A landscape with many valleys, sampled at points; each row gives a point and its height.
A ball rolls from a point to the lowest of its 6 nearest points, and stops where none of them is lower. Distance is the straight distance between rows; heights are no part of it.
j_609 h=6.55: [139 120  97 110 108 220 153 142 149  84 143 126 150]
j_396 h=3.38: [107 128 139 169 148 124  78 151 124 123  96 102 160]
j_383 h=7.83: [128 101 112  97 128 205 154 191 143  96 120 131 169]
j_880 h=7.08: [123 152 123 184 127 172 112  82 124 111 119  92 123]
j_252 h=2.33: [154 162 121 149 105 100 139  26 123 149 150 136  65]
j_737 h=6.56: [129 146 124 160 121 133 105  85 129 127 136 115 119]
j_571 h=8.24: [133 138 106 134 112 213 148 116 142  90 137 113 144]
j_916 h=2.48: [140 127 116 110 113 122 130 103 134 142 166 145 111]
j_752 h=7.14: [120 109 152 106 149  34 117 170 111 159 111 145 122]
j_901 h=0.59: [151 108 110  72 103 127 148 131 139 137 174 168 119]
j_676 h=1.08: [149 103 109  62 111 143 160 155 143 130 161 170 132]
j_341 h=6.72: [ 86  97 165  62 167  61 187 211  96 127 107 131 115]
j_112 h=2.69: [142 103  93  81 101 214 166 165 156  90 142 146 149]
j_610 h=4.39: [118 105 135 107 149 178 147 215 126 101  98 113 180]
j_305 h=0.82: [115 109 141 105 154 123 141 201 118 126 100 125 164]
j_615 h=4.02: [110 137 144 167 134  56  63 111 131 148 111 128 119]
j_423 h=4.93: [112 102 149  79 155  97 163 208 112 131 104 133 140]
j_810 h=1.00: [144 127 108 104 106 152 144 110 144 121 163 145 120]
j_164 h=4.01: [100 104 155  92 168 107 168 225 106 119  88 117 152]
j_994 h=3.10: [109 115 139 139 158 146 115 196 119 115  87 102 180]
j_126 h=4.18: [101 145 137 203 135 128  68 100 127 118  99  94 136]
j_270 h=2.22: [147 139 112 113 101 104 134  65 136 148 177 151  89]
j_636 h=4.36: [134 168 129 193 122 164 134  49 118 119 105  92 100]
j_398 h=1.57: [139 112 101  90 108 186 155 146 150 104 150 147 139]
j_997 h=2.40: [146  96 131  59 125  89 154 164 127 151 154 173 121]
j_600 h=3.63: [116 123 132 144 146 134 103 156 130 125 111 113 165]
j_506 h=2.25: [144 117 123  91 114  83 120 115 132 158 169 165 113]
j_331 h=6.31: [126 122 130 134 132 128 109 140 132 131 133 127 148]
j_378 h=6.82: [132 108 127  94 128 132 139 171 129 131 132 144 148]
j_896 h=0.22: [165 180 120 172 118 149 169  22 110 133 105 113  71]
j_972 h=5.64: [115 104 152  81 155  69 153 198 107 141 109 141 133]
j_283 h=1.69: [144 116 118  90 110 103 131 113 136 148 173 165 112]
j_482 h=3.79: [111 134 140 165 134  80  72 125 125 141 115 120 136]
j_496 h=3.14: [133  98 138  67 139  99 158 187 125 141 132 160 133]
j_85 h=5.01: [130 119 133 122 126  50  97 122 124 165 143 154 117]
j_641 h=6.13: [117 175 146 223 134 133  94  47 119 124  88  92  95]
j_64 h=5.56: [125 116 141 124 137  66 101 144 122 154 125 141 131]
j_75 h=5.31: [139 157 115 157 116 191 143  77 131 106 132 105 118]
j_502 h=5.00: [117 152 134 186 129 133  90  87 128 125 115  95 123]
j_563 h=2.30: [127  91 136  52 140 127 185 207 129 124 125 157 132]
j_700 h=0.88: [139  87 129  38 127 100 181 188 130 141 147 180 115]
j_47 h=2.51: [142 169 125 176 114 125 134  38 120 141 125 113  81]
j_190 h=8.89: [125 124 116 128 126 173 129 150 136 112 136 121 156]
j_629 h=6.06: [120 136 126 164 127 144 102 106 132 124 126 106 137]
j_748 h=0.72: [150 147 121 128  99  78 127  38 126 159 173 154  66]
j_521 h=4.37: [101 153 138 197 131  96  66  84 132 128 103 105 119]
j_674 h=1.93: [152 157 110 130 103 152 160  60 135 120 157 130  89]
j_192 h=7.98: [129 112 126 104 135 165 141 179 134 117 124 127 168]
j_822 h=3.05: [108 120 142 140 157 116 105 184 117 125  92 109 167]
j_675 h=2.15: [146 166 116 162 115 156 148  50 123 125 133 115  93]
j_884 h=3.08: [144 109 120  89 123 126 139 153 135 141 150 151 136]
j_877 h=3.18: [130 147 134 159 110  66 100  49 127 159 151 136  77]
j_512 h=4.72: [126 145 129 156 113 101 104  74 131 145 148 129 100]
j_312 h=3.60: [116 122 130 142 145 175 116 173 127 106 108 102 176]
j_268 h=4.83: [118 160 143 195 127  96  82  57 127 138 115 109  90]
j_965 h=4.98: [117 136 128 162 133 167 102 128 133 109 120 100 156]
j_567 h=3.39: [101 110 147 124 165 162 140 227 115 100  75  95 188]
j_277 h=4.85: [123 138 137 153 126  52  76  92 130 159 137 142 102]
j_716 h=7.60: [133 113 139 105 132  79 123 160 123 154 129 145 134]
j_129 h=1.52: [140 134 101 113 102 187 155  97 143 101 157 132 118]
j_159 h=2.64: [146 160 112 150 110 189 167  57 126 107 131 111  99]
j_579 h=3.57: [110 128 136 170 150 157  95 163 128 110  95  91 178]

Where does a ball stop that starts at each point below?
j_502 => j_305
j_615 => j_305
j_268 => j_896
j_972 => j_901
j_331 => j_901
j_737 => j_896
j_674 => j_901
j_521 => j_305
j_880 => j_896
j_609 => j_901
j_600 => j_305
